Each row is a point on a tangle of strands that fork and nearly touch. The rows are in no order.
In the rows, zero is written as 128.
Two points are linked if the straight distance between their rows is under 127. Some points are linked to none.
Q725: [ 93 125 128  67 182 121 100 127 144 122 135 105 145 147  58 121 121 126
 110 144 153  95 139 127 151 120 158 178 144 126 169 151]
Q20: [137 115 127  92 149 134 138 141 105 173 129 150  94 128 128  99 127 172
  98 151 140 121 127 134 113  77 128 105  98 143 136 154]
Q384: [118  81  80 125  87 135 128 158 161  87 128 140  69 101 166 201 167  81
  98 108 104 137 155 139  98 104 124  99 121 108 128 127]
Q545: [117  60  76 142  77 140 159 104 180  94 121 134 112  96 167 160 137  79
 102 118  74 168  93 126 140 123 118 139 150 109 124 104]
Q660: [142 135 168 152 120 129 139 138 101 195 143 161  79 126 157 121 163 149
 172 103 141 135 105 142 160 103  89  99 132 101 118 144]
Q803: [105 139 173 132 151 117 128  96 160 171 151  82 143 110 153  90 119 114
 144 149  93 151  97 182 169 145  76 153 158  76 138 105]
Q40: [158 139 121 120 163 149  95 154 111 102 116 112 161 153 140 119 114 141
  96 167 190 135 185 121  86  88 127 178 116 156 164 130]
Q487: [172 135 125 172  88  96 134 129 177 158 131 130  66 118 162 146 167 142
 118 119  97 139 139 135 142 155  83  65  54 129  87 128]
Q254: [124 124 136 176 115 143 139 127 103  68 102 162 191 130 167 145 136 117
 114 159 163 129 180 123  69 192 161 174  85 154 169 141]
Q817: [118  77  87 167  68 135 146  75 118  76  88 106 179 102 165  93 107  89
 109 171 128 150 117 142 117 157 125 184 153 110 145  99]
Q230: [125 138  89  86 150 131 102  96 151 162 137  52 154 116 107 102  98 124
 133 154  97  93 106 130 168 136 111 121 110 110 139 146]
Q915: [116  88  29 126  94 134 139 137 107  87  85 170  67 111 133 163 164 105
  86 141 121 113 126 120 117 119 137  47 126 126 101 129]
Q363: [126 178 120 117 162 112 125 102  98 150  87 125  90 145 130 149 159 131
 139 163  82  89  85 139 174 156 106  41 147  85 123 152]
Q23: [ 98 151 111  76 134 119 116 103  88 143  95  93  99 124 101 149 130 128
 135 173  75  77  71 140 180 142 123  92 144  92 154 148]
Q415: [107  93 142 100 104 113 132 105 114 145 128  81 134 100 145  80 111  92
 108 184 131 129 119 162 124 106  83 176 143  93 156 109]
Q551: [142 113  58 119 117 161  94 154 156  71 126 101 133 132 139 181 124  84
 115 120 110 123 183 111 103 103 115 130 107 142 133 154]
Q43: [140 150 182 121  75 128 159 138  42 146 108 160  66 158 115 131 155 178
 176 123 129 112  92 123 117 114 111 106 132 128 125 140]
Q763: [116  80  94  96 169  96 160  99 213 138 105 168 121  96 143 177 104 110
 121 100 104 114 134 114 143 123 132  86 150 108 138 115]
Q941: [ 98  65  83 100 181 105 135  94 204 100 117 124 164 116 100 120 106 105
  92 110 138 114 115 113 151 151 150 155 171 131 128 122]
Q470: [159 141  86 121 159 137  94 134 182 167 133  86 134 103 170 149 128  96
 121 133 115 112 120 141 132 103  82 104 108 110 112 145]
Q779: [152 161 145  98 130 154 109 178  61 170 174 133 103 136 128 118 128 156
 158 113 185 113 132 103 117  52 135 127 133 122 145 146]
Q665: [ 88 129 103  64 124 113 108  95 106 129 124  64 138 110  75 128 100 114
 139 170  84  90  96 125 185 141 127 144 137 103 155 135]
Q925: [ 88  99  93  74  84 105 125  98 110  96 113  87 154 115  68 111  96  97
 117 185 124  90  95 125 144 126 139 182 155 106 131 101]
Q542: [171 165 167 186  90 138 159 147 115 173 180 120  96 136 139  82 145 154
 163  71 170 152 101 119 111 149  76 134  85 122  85 112]
Q284: [153 158 126 107 174 116  95 156 136 184 154 155 132 123 118 146 105 165
 156  68 177  96 178  92 142  73 130  83 132 135 118 150]
Q591: [150 139 154 182 143 140 116 146 111 135 121 119 149 118 173 131 150 122
 120 125 173 195 166 145 100  83 118 174 150 131 152 111]
Q239: [ 93 162 132  78 139 119  84 103 109 191 198  73 117  73 126 103  97 134
  90 185 123  71 130 147 157  99 128 109 128 107 161 137]
Q944: [ 98 134 162 120 151 132 126 156 108 109 133 147 155 171  87 131 140 114
 170 129 156 135 117 134 127 139 193 201 179 122 137 137]
Q600: [178 156 150 155 120 128 101 179  94 137 180 101 129 141 124 126 114 158
 192  68 168 143 146  88 118 119 118 125 119 137  94 136]
Q845: [119 101 144 117 102 131 145 102 114 186 113 108 102 108 154  96 139 114
 105 169 117 111  90 168 140  98  66 131 112 109 158 122]
Q518: [ 84 126 149 138 180 123 153 103 144  85 105 147 179 164 104 130 130 140
 149 121  98 151 134 141 160 204 150 170 160 140 148 149]
Q736: [121 134 122  85 162 117 140 115  98 170 107 154  98 132 106 116 133 182
 108 147 114  90 112 120 142 111 142  68 112 142 137 162]
Q477: [142 136  69 138 136 113 127  80 137 187 113 122 110 101 172 105 136 107
  91 159 112  86  92 134 167 125  93  32 128  99 119 151]
Q352: [124 101 119 137  78 119 132 141 133  87 110 148  92 134 133 190 137 126
 127 117  56 130 158 126 126 149 113  78  90 148 105 155]
Q103: [ 88  78  74 100 104 124 145  90 159  94  84 119 170 106  81 118 110 126
 104 122 112  96  48 118 181 140 156 148 174 157  77  92]
Q947: [110 103 115  70 149 122 145 126 106 152 128 119 133 127  97  64 100 162
  65 169 142 112 112 125 113  94 139 138 104 162 151 121]
Q48: [175 202 156 149 141 164 111 131 124 127 132  66 147 162 134  89 126 122
 158 164 153 130 132 132  82 162 110 163  92 123 150 133]
Q522: [141 163 195 150  89 147 151 130  65 116 149 118 126 181 112 103 118 159
 211  97 122 149 113 107 110 165 117 145 132 134 128 136]
Q744: [136 144 152 150 174 142 118 127 131  90 124 113 163 173  97 125 128 156
 159 105 146 130 186 109 136 171 143 156 125 160 149 178]
Q197: [ 97 138 161 138 175 130 158 105  82 119 116 129 161 126  83  50 108 158
 109 136 154 156 126 169 128 147 172 164 140 119 170  96]
Q950: [145 170 172 124 146 139 175 107 117 161 118 114 122 143 112  78 118 199
 147 103  95 154  97 136 134 152 106  98 104 156 109 121]
Q838: [128 124 139 129 118 121 163 104  90 170  83 144  80 123 166 114 164 146
 104 158 103 109  79 152 157 118  74  84 126 128 134 139]
Q698: [110 121 141 109 157 128  94 156 128 136 130 111 143 115 139 149 125 102
 119 149 155 139 129 157 113  67 122 186 176  99 151 128]
Q800: [106 113 109  66  71 124 114 126  97 106  89 117 129 146  99 130 111  82
 131 187 106  82  83 136 105 131 137 172 136 122 152 113]
Q156: [133 106 122 138  93 107 110 148 183 101 146 115  91 116 170 207 167 110
  98  83 100 159 201 134 101  89 129  92 112 111 120 122]
Q45: [131 115 144 127 162 115 157 107 169 174 125 141 129 115 148 110 114 146
 129 110  96 172 135 138 145 124 114 103 121 133 124 121]
Q615: [131 124 101 126 151 132  98 171 100 131 124 182  53 124 144 167 161 124
 117 144 162 111 171 150 108  88 115  56 138  95 119 155]
Q963: [ 99  95 145 163  68 125 184  98 131  74  96 161 157 135 175 128 142  78
  97 166  82 175  89 136 119 174 114 179 148 148 133  87]
Q997: [175 133  84 150 156 132 113 130 184 114 136  75 146 123 161 125 126 124
  94 124 130 159 187 103 110 112 117 112  78 167 121 134]
Q933: [120 100 113 155 111 139 143 114 123  64  96 159 189 144 128 105 138 101
  95 173 172 112 128 116  84 190 180 168  99 188 151 113]
Q839: [ 82 158 158  93 150 106 121  79 115 170 185  50 150  76  97  68  82 124
 103 174 109 111 141 144 160 130 121 133 129 102 150 111]
Q275: [112  59  66 106 145 103 168  84 220 109 102 158 143 104 110 147 107 109
  92  89 105 122 108  82 153 140 160 114 153 142 113  95]
Q696: [101  99 123 158  66 137 170 108 138  41 115 161 174 142 155 164 145  54
  98 156  80 155  98  97 106 170 145 158 138 138 108 108]
Q815: [153 172 114 125 158 147  70 173 118 161 138 133  85 117 155 177 157 120
 142 132 157  98 151 155 121  87  92  72 128  92 113 158]
Q144: [173 176 162 232 138 138 134 134 124 113 154 109 158 134 152 104 136 162
 162  90 150 191 173 135 114 188 129 128  91 136 108 111]
Q739: [113  74  47  85  95 137 108 101 132 136 147 102 132  58 133 108  97 111
  90 153 139  79 112 134 148  66 110 127 160  67 118 129]
Q188: [117 188 192 124 116 143 160  98  90 197 130 115  85 130 131 105 155 166
 157 138 108 124  46 154 170 142  83 119 124 109 140 111]
Q608: [139  88  50  90  83 150 137 142 123  89  94 146 127 146 101 123 115 113
  97 152 126 100 109 100 109 105 141 137 102 171 123 137]
Q896: [ 99  90  72  88  65 131 122  92 124  94 101 109 160 106  60 105 105 108
 113 164 135  72  63 121 159 110 154 158 159 131  81  92]
Q223: [125  91 159 142  94  88 163 151 117 166 149 190  85 111 142 126 137 171
 141  71 137 186 147 116 142 100 141 100 132 135 103 110]
Q586: [150 149 104 104 172 115 116 123 180 147 117 132 120 136 102 166 121 140
 170 103  99  86 154 117 150 157 113  64  97 127 111 168]
Q38: [ 96 119  92  58 153 118  86 111 127 116 160  62 158 115  83 101  91 126
  89 174 160  87 154 120 159 101 131 170 134 117 167 129]
Q872: [156 149  99 133  92 154 123 130 115 131 100 110  91 135 148 151 161  94
 157 157  81  96  90 155 135 151  68  86  96 109 120 161]
Q635: [100 105 106 105 216  97  99  96 191 125 126 112 186  94 117 132  99 119
  79 108 168 113 156 117 134 114 140 159 189 119 146 118]
Q975: [140 200 149 140 161 125 120 134 162 236 172 135 146  93 161 119 120 126
 145  88 149 115  99 145 146 109 114 107 155  89 117 126]
Q677: [130  92  54 130 101 150 139  82 151 109  89 102 161 122 117 118  91 134
 121 113  80 145 108 106 168 129 125 136 130 137 115 140]
Q830: [132 128 180 149 106 143 163 108  93 135  93 126 123 147 150  66 124 123
 127 154 127 173 124 158  92 139  98 174 124 131 168 104]
Q9: [116 173 140  96 186 131  61 131 134 173 157  83 167 111 118 161 119 124
 119 136 143 118 138 143 140  64 116 148 173 101 149 138]
Q16: [128 227 164 140 160 148 130 122 130 188 192  73 138 119 104  66 114 138
 150 102 148 146  76 134 132 150 138 155 122  82 132 102]
Q791: [140 128 171 122  87 133 130 171  71  99 127 170 119 184  96 127 118 143
 162 125 148 126 155 103  75 130 155 172 125 152 119 148]
Q129: [135  72 111 134  53 139 135 100 134  85  90 138 158 126 134  98 126  70
  98 174 133 119  59 125  92 124 149 160 138 187  92  62]
Q743: [100  65  99 108 126 112 135  99 141 133 145  85 152  61 148  85  96 105
  73 154 137 129 120 148 131  95 105 155 159  94 129 109]
Q726: [ 99 178 159  81 180 135 125 101 114 202 161 120 125 122  77  99 101 174
 147 107 122  99 109 112 162 124 168 102 132 123 161 144]
Q137: [ 77 122 148  82 136  98 155  82  94 148 138  72 149  91  84  53  88 141
  85 167 105 127 114 149 151 130 126 138 132 117 153 100]
Q320: [ 83 112 126  68 176 109 135 120 155 140 111 145 136 146  74 139 120 140
 137 120 104 107 107 135 159 139 154 143 151 127 138 155]
Q787: [138 115 121 130 114 121  85 191 120 120 138 170  67 111 139 196 155 131
 126 102 154 136 193 145 107  70 134  94 123 117 105 141]
Q280: [105 111 156 128 112 107 175  95  94 108  79 105 159 124 126  58 108 129
  96 170 101 160  99 166 127 157 106 165 142 137 151  83]
Q71: [168 159 185 160  77 152 138 137 124 137 128 119  95 160 140 127 145 130
 168 139  93 134 118 135  99 159  68 132  83 137 105 144]
Q911: [152 184 146 154 139 117 135 116 121 163 113 140  73 150 143 143 178 146
 163 143  99  99  76 147 164 178  80  67 132  88  91 150]
Q643: [127  97 148 131 113  78 142 149 112 154 125 208  81 123 113 158 126 182
 162  76 130 133 149 111 151 125 156  74 141 123  94 133]
Q183: [ 96 110 143 122  62 121 177 123 112  91  63 143 134 131 167 140 132 106
 112 150  57 130  58 143 151 145  94 170 156 155 113  97]
Q44: [120 132 149 137 194 118 148 115 152 180 138 144 156 102 148  85 105 145
 111  86 141 180 156 139 128  98 138 123 148 125 131 116]
Q728: [186 195 160 193 146 157 127 143 116 135 138  87 153 137 155  82 140 141
 142 131 175 165 151 138  83 153 113 150  91 134 131 115]
Q184: [138 131 112 124 113 136 110  93  94  95  96  77 175 141 153  79 102 103
 128 191 145 114 149 141  92 167 125 182 121 121 192 122]
Q444: [172 137  92 135 177 154 102 129 142 113 122  74 164 139 139  98 111 140
  91 149 162 138 181 116 109 113 118 140  87 165 153 140]
Q409: [ 94  75  73  86 140 105 158  97 178 112  81 166 131 103 104 161 123 116
 102 105  98  94  56 118 171 147 148 102 173 144  95  96]
Q190: [128 137 152 176 135 134 118 172  96  71 133 173 171 150 127 161 153 127
 149 123 205 136 175 111 106 148 191 186 146 153 135 136]
Q322: [116 185 160  93 155 139 133 116 105 179 150 113 110 151  79 127 130 172
 200 104 112 110  90 105 166 143 151 106 134 112 133 151]
Q56: [114  53 106 165 129 154 121  83 188  48 135 128 172 117 123 128 154  71
  99 143 137 127  78 103 134 168 184 134 160 171 108  79]
Q295: [107 140 140 153 171 136 122 153  98  96 118 150 181 129 106 111 146 145
 127 129 231 128 148 147 114 145 196 193 143 150 164 113]
Q730: [143  86  90 151 121 127 150 114 167  97 122 101 136 119 168 131 131 111
  89 130 107 187 160 114 110 118 134 136 105 147 138 124]
Q717: [157 141 151 203 155 122 138 116 152 102 138 112 151 128 162 115 138 170
 124 101 138 197 212 129 118 170 152 112  86 158 126 118]
Q427: [147 117  62 121 111 153  93 112 158 140 126  52 147  98 146 120 102  90
 140 148 107 114 104 142 153 106  88 132 125  89 127 143]
Q970: [137 120 155 171  71  95 138 123 125 119 107 157  68 126 158 174 164 160
 128 113  61 137 136 136 160 157  85  58  97 144  90 125]
Q527: [ 93  93 112 144 148 122 161 103 158  60 105 141 178 149 118 134 131 113
 108 138 101 147 113 123 148 195 157 166 147 165 122 127]
Q433: [132 174 151 137 126 131 156 105 147 176 119 119  95 136 149 125 165 140
 149 151  77 112  48 158 180 180  60 118 118 100 109 125]
Q122: [174 158 148 172 111  89  93 161 177 171 161 127 113 111 149 160 127 153
 149  60 146 159 188 104 128  98 121  86 105 123  84 105]
Q53: [129  93 139 139 127 108 164 121 151 124 121 139 117 131 143 130 133 146
 114 117  86 185 152 124 122 131 133 123 111 155 118 133]
Q548: [102  99 160 157 128  97 118 143 188  62 155 183 137 154  98 185 155 109
 116  84 132 141 178 105 122 159 192 139 137 150  86 130]
Q196: [108  95 144 118 110 138 136 154 120 124 109 159  86 133 149 172 155  84
 148 145  96 129 102 170 113 114 105 148 150  97 138 146]
Q15: [175 182 136 168 147 140  94 170  70 123 160  88 171 148 129 119 132 158
 171  86 195 160 166  95 114 118 122 145 143 147 133 124]
Q805: [106 111 157 114  98 121 170 138 109 117  82 157 107 135 133 149 142 126
 128 148  72 133  81 150 127 137 109 150 142 143 125 132]
Q141: [ 96 104 148 152  85 103  95 160 137  84 136 178  90 140 107 211 127 133
 143  88  63 126 178 127 127 160 143  85 112 118 100 150]
Q357: [138 111 163 124  70 128 119 185  57 123 132 183  80 152 106 151 134 150
 178 116 142 115 131 116  98 110 139 127 125 128 112 149]
Q603: [112 103  77  84  89 143 129 152 123  71  80 158 127 153  76 143 139  94
 110 152 127  58  72 118 122 129 155 124 118 193  96 122]
Q799: [113 150 191  92  74 126 152 124  55 175  89 157  70 144 120 122 150 140
 150 157 127 107  70 138 114 108 122 154 142 112 169 113]
Q282: [145 177 129 116 166 125 104 142 103 199 166 157 108 122 132 129 129 164
 160  93 170  80 135 101 149  94 149  58 141  97 121 160]
Q604: [129  92 161 127  89 111 153 184  79 147 144 191  88 131 127 123 148 139
 155 110 163 149 114 122 111  95 150 139 140 133 105 123]
Q929: [138  82  67  91 147 117 123 152 170 109 128 164  94 125 112 156 127 137
  76 114 144 107 172 103 115  92 148  95  93 165 119 141]
Q992: [ 98 115  87 108  84 139 149 151 107  67  58 162 113 126 111 174 158  98
 111 141 110  63  54 128 138 138 157  87 139 177  71 111]
Q884: [117 154 158 129 185 124 154  96 152 120 119 132 161 162 116 110 111 166
 178 104  70 167 136 128 161 190 123 130 145 138 134 131]
Q250: [130 165 161 161 171 150 155 116  55 123 143 112 160 137 110  47 120 156
 159  91 167 174 123 148 132 144 163 139 140 114 177 107]
Q417: [161 127 155 180  81 104  66 166 135 141 159 137  87 130 129 169 113 164
 163  69 120 144 166 114 130 129 134  81  92 115  93 137]
Q952: [110 140 157  62  78 108 145 116  80 151  80 130  96 129 110 106 122 124
 109 190 113  96  69 139 109 116 126 159 126 131 166  95]
Q847: [146 112 123 151 117  90 119 125 202  86 151 102 131 135 155 188 139 134
  99  78 103 160 222 108 114 115 149 100 104 133 119 121]
Q330: [113 153  99  77 160 134  75 120  94 177 162 124  96 114 138 122 118 131
  84 187 141  55 127 148 150  86 136  68 132  97 166 158]
Q429: [105 140 179 151 135 140 130 144 104  99 127 144 158 168 139 149 136 100
 178 141 122 157 130 147 114 155 151 194 173 102 145 146]
Q233: [118  89  75 103 169 132 100 142 185 110 125 115 130  84 146 196 128  83
  89 105 121 121 134 129 107  88 118 143 176  98 130 112]
Q210: [143 114 172 189  99 120 145 158 114 101 136 155 124 132 163 133 149 130
 119 115 164 201 189 128  93 110 155 167 127 142 130 113]
Q565: [182 210 130 146 136 134 125 175 155 181 165 109 113 128 132 124 141 155
 142 106 156 117 114 118  99 145  96 145  83  98  78 149]
Q493: [133  96  98 124 155 102 146 106 226  96 124 128 138 118 152 187 115 107
 118  79 101 151 186  95 132 125 140 105 136 124 137 107]
Q349: [161 153 162 162 107  86 128 122 135 162 134 168  93 128 123 137 117 205
 179  78 106 130 119 110 157 170 106  47 106 127  72 123]
Q945: [151 159 152 159 130 152 128  98 102  98  99  92 172 153 155  94 118 118
 154 175 128 137 151 141  87 194 122 164 100 137 182 133]
Q149: [127  87  63 153  58 161 138 121 147  36 129 145 152 150 114 152 134  71
  81 131 118 126 142  72 100 136 168 144 104 162 106 127]
Q321: [118  51  74 144  92 156 130 107 186  70 126 134 141  99 124 152 139  66
  98 119 105 137  73 109 127 135 168 148 170 129  87  82]
Q419: [119 141 127 132 216 110 103 106 175 158 128 126 186  99 135 139 103 138
  87  94 165 149 176 121 126  79 128 138 174 136 149 115]
Q852: [107 110  47  80  78 137 109  95  89 135 116 108 116  96 106 109 102 131
 102 188 126  70  92 137 168  83 121 101 133  89 138 135]
Q392: [166 165 135 131 167 151  81 170 107 110 136 111 159 161 118 159 132 146
 147 125 175 139 185 114 106  86 125 165 141 144 145 149]
Q583: [148 148 187 195 135 161 158 111 102 161 131 121 128 131 158  51 136 120
 134 109 153 187 126 174 128 124  87 163 124 113 156  79]
Q609: [144 103  93 139  82 146 107 158 139  42 138 131 132 152 149 179 133  77
  85 144 125 127 191  96  73 116 141 152  90 156 129 139]
Q946: [137 136 129 155 118 151 147 104 113  85  97  94 177 166 142 112 115 112
 143 160  79 142 135 117 114 186 110 149 104 151 149 153]
Q312: [141 176 172 119 121 145 123 148  94 138 155 115 118 174  94 143 131 160
 223  95 113 119 111 110 141 155 129 127 130 117 110 162]
Q209: [122 150 165  91 128 133 116 124  76 135 133 126 133 145 112  54 100 144
 106 180 188 133 144 139  78 101 160 190 127 121 191  89]
Q755: [109 124 141  84 163 100 160 124 122 150  88 173 110 135  96 141 132 176
 135 115  94 112 107 128 157 137 144 100 143 146 115 144]
Q49: [125 116 116  92  98 109 106 100  99 111 125  74 156 111 142  72  99  93
 104 203 162 113 150 146 102 117 113 190 141 100 172  96]
Q578: [140 115  85 119 134 138 102 149 156  95 121 123 104 143 117 185 128 114
 148 106  83 108 177 118 126 143 114  83  91 139 109 176]
Q91: [140 130 164 166  99 129  97 185 105 100 148 143 122 143 139 184 132 108
 173  93 128 156 174 127 108 108 130 156 144 117 111 151]
Q917: [138 195 149 126 146 153 127 132 105 229 200 120 118 107 144  60 118 167
 114 100 169 110 101 129 120  85 134  95 111 131 134 133]
Q561: [112 131 146  96 151 123 139 163  92 143 152 150 135 155  81 111 126 153
 164  88 166 137 127  99 137 107 174 157 156 139 131 146]
Q130: [143 122 111  92 178 125  99 166 147 143 138 167 115 134 107 156 117 159
 110  95 172 115 190 112 124  71 139 111 119 155 123 157]
Q333: [102  91  65 141 151 137 103  98 155  52 113  82 191 124 118 135 114 102
 120 141 153 104 141 118 155 172 142 188 164 114 158 150]
Q473: [132 204 170 165 166 156 132 115  84 156 171  75 157 115 113  50 114 133
 156 102 167 166 103 151 141 140 144 142 140  85 166  89]
Q202: [167 149 103 118 119 168  74 171 136 101 123  91 129 150 155 174 123  83
 143 155 126 112 163 141  88 101  84 138 108 130 139 154]
Q877: [155 181 143 108 146 160  86 168 122 171 148  95 106 133 140 149 145 121
 162 139 137 106 116 151 121  92 101 130 121  96 139 154]
Q206: [152 156 175 176 126 150 164 135 111 176 168 124 121 125 151  60 138 135
 160  79 154 185 110 137 136 123  84 133 121 120 119  98]
Q82: [159 181 125 114 113 155 106 145 121 167 132  91  84 139 136 133 154 104
 157 172 119  82  91 155 119 135  86 116  88  93 142 150]
Q979: [126 177 178 110 125 162 125 112  85 199 177  92 112 115 119  48 103 151
 110 145 156 129 110 142 110  87 119 135 107 116 170 108]
Q606: [116 102 156 147 128 101 126 158 136  88 143 186 133 162  76 149 125 152
 151  74 140 144 175 100 135 156 179 152 143 159  96 151]
Q403: [123 101  53 128 126 112 151  83 131 137  76 154  94  95 161 145 134 112
 105 130  88 114  93 130 171 123 104  44 155  99 121 136]
Q607: [130  99 167 163  82 114 169 145 123  94 125 162 112 145 139 137 142 131
  99 138 112 183 164 118  82 132 146 151  98 164 114 123]
Q536: [ 97 122 138 136 174 130 129 124 108 106 106 121 176 124 110  86 123 137
 113 163 184 134 145 164 111 158 172 187 142 126 174 108]
Q686: [ 88 104 133 112 138 109 174 109 120  94  84 123 172 136 103  93 117 129
  98 157 101 146  79 146 135 166 145 165 151 159 120  96]
Q178: [138 154 164 154 139 140 164 134  64 112 152 122 150 162 104  72 119 172
 191  75 145 174 133 105 124 159 143 132 137 143 136 123]
Q621: [129 103 140 156  95  97 171 109 115 136  81 171  55 119 173 161 183 142
  97 131  85 141 121 148 165 130  82  68 120 135 109 123]
Q105: [ 91 115  71  68 132 127 100 134  83 139 131 142  87 118 116 129 130 112
  79 202 144  59 105 155 140  94 139  88 143  90 157 140]
Q922: [ 98 117 155 193 123 144 153 132 129  63 124 180 185 108 182 174 158 115
 114 145 148 159 164 143  97 198 176 170 116 141 159 118]
Q514: [162 162 139 168 172 121  96 139 185 129 138  98 155 126 159 177 135 113
 153 101 121 164 172 126 129 132 116 134 129 125 107 141]
Q956: [150 155  74 118 155 124 105 112 174 200 148 102 131  92 168 109 120 115
  92 146 125  74 105 136 142 114  97  67  99 110 120 150]
Q837: [136 152 197 133  96 129 175 129  77 149  97 145  87 137 132 123 142 204
 150 105 102 144  99 125 135 132  90 105 112 156 105 128]
Q662: [157 155 136 138 154  89 138 112 179 168 117 169 109 131 124 166 116 162
 175 108 106  98 148 115 153 161 112  33 110 114  97 138]
Q508: [112  93 151 147  81 113 111 195 130 101 152 188  87 126 125 202 155 102
 144  95 138 148 159 141  99 103 163 135 138 119  85 126]
Q18: [125 125 164 169 120 139 124 145 125  78 128 137 152 159 147 171 135  95
 158 135 101 158 171 124 101 154 131 165 132 122 129 167]
Q214: [164 125 152 164  91  91  98 176  94 145 183 130  98 131 137 134 112 162
 198  46 143 142 127  94 141 142 110  91 122 120 101 130]
Q647: [145 181 145 123 143 142 120 160  73 205 202 102 137 115 154  76 122 139
 142  78 185 135 111 106 123  72 118 115 140 134 144 117]
Q32: [ 95 161 138  85 180 117  68 116 113 145 170  61 174  98  99 123  94 132
  87 169 166 110 166 138 137  83 129 173 158 111 162 115]
Q871: [134 173 180 116 134 155 156 103  82 164 132  96 120 142  99  48 109 176
 133 133 130 149 102 135 100 120 121 130  97 139 156 116]
Q692: [149 128  49 121  91 167 104 118 128 125 100  91 121 120 137 136 121  90
 149 150  88  96  96 139 145 120  91  96 107 108 126 163]
Q553: [ 92  88 106 126  96 136 125 159 159  50 136 173 115 141 105 203 152  63
 119 116  93 117 127 119  99 153 154 118 120 150  83 131]
Q968: [137 174  99  94 194 122  94 108 175 201 147 120 139 110 137 135  96 134
 113 130 134  51 134 126 148 111 125  70 118 118 137 158]
Q486: [120  90 115 140 146 141 117 135 165  55 126 149 155 158 102 128 151  88
  94 156 176 108 133 109 101 151 174 164 121 190 123 127]
Q878: [131 107 159 133 130 132 128 152 129 148 128 140 111 125 159 142 140 105
 135 132 135 164 130 155 108  79 110 171 148 110 136 136]
Q918: [141 151 125 137 166 137 140 105 156 122 120  78 165 155 123 103 115 134
 152 137  81 147 118 135 140 189 107 133 109 138 127 140]
Q365: [135  87  33 127  74 187 113 123 161  52 110 149 138 142  82 132 117  89
  93 123 143 101 123  91 120 109 167 154 117 165 101 123]
Q848: [108 100 141 122 151 109 163  81 170 198 131 143 125  85 171  90 115 133
  97 123  92 155 103 161 160 116  80  97 136 121 138 109]
Q270: [147 167 162  84 132 155 104 161  73 153 156 120 125 159 110 100 107 153
 141 143 191 130 141 110  96  71 147 173 128 128 177 116]
Q767: [111 107 171 184 119 128 120 161 143  63 156 187 157 153 122 177 165  91
 129 128 162 151 157 110  96 152 199 163 137 155  92 122]
Q11: [ 92  73 101  67 166 108 123 128 152 158 135 159 121 101 116 124 118 123
  77 144 147  90  97 138 118  89 154 121 149 123 124 127]
Q329: [186 177 131 173 114 113 122 162 166 182 157 139  70 115 144 137 149 156
 135 105 144 115 130 126 122 152  89  96  71 103  63 143]
Q370: [105  67  80 124 101 114 166  94 167 124  90 159  93  81 173 163 143 102
 108 123  68 144  74 140 171 127  99 105 161 102 121 104]
Q887: [119  92  63 112 150 133 109 134 171 129 117 138  88  74 171 195 146  78
 106 112 116 116 136 140 120  95 109  80 152  83 137 128]
Q786: [151 142 171 165 130  96 147 118 155 146 141 151 129 142 117 113 102 197
 174  62  97 182 165 106 147 167 127  87 106 153  97 105]
Q907: [126 104 146 127 130  94 137 168  97 122 155 165 124 156  83 112 111 170
 174  52 163 148 160  80 137 132 167 134 141 154 110 144]
Q313: [145  87 101  94 118 131 133 164 120 114 116 156  91 140 120 140 130 128
 101 156 139 121 146 127  89  93 130 132  88 164 128 143]
Q121: [152 177 154 137 177 111 156 118 184 180 148 141 147 138 111  99  95 171
 179  69 133 137 147 103 145 164 124  92 109 132 100 123]
Q520: [117  78 144 163 132 158 111 112 182  38 144 154 171 146 111 153 174  60
 107 146 148 110 109  97 114 169 181 125 128 194 106 111]

Follow the links from the first point to the second, and from the first to the third. Name the last point that the two ways share.
Q956, Q444, Q320 => Q53
Q786, Q329, Q739 => Q970
Q911, Q698, Q944 => Q665
Q56, Q44, Q433 => Q665
Q946, Q239, Q141 => Q415
Q370, Q190, Q607 => Q427
Q603, Q565, Q518 => Q970

A fork is a point with three links, a tip a point with one. Leave the first point through the second and follow the links. Name the first fork or tip that comes.
Q209, Q270 => Q43
Q82, Q877 => Q250
Q91, Q508 => Q427
Q837, Q950 => Q209
Q137, Q839 => Q415
Q206, Q583 => Q945

A fork is a point with three links. Follow the links from the first point to the second and name the forks in between, in order.
Q40, Q947 => Q53, Q878, Q20
Q536, Q911 => Q427, Q665
Q321, Q779 => Q956, Q427, Q665, Q925, Q43
Q608, Q9 => Q313, Q20
Q196, Q392 => Q878, Q53
Q121, Q878 => Q578, Q551, Q608, Q313, Q20
Q725, Q282 => Q20, Q313
Q696, Q872 => Q878, Q53, Q45, Q275, Q925, Q665, Q427
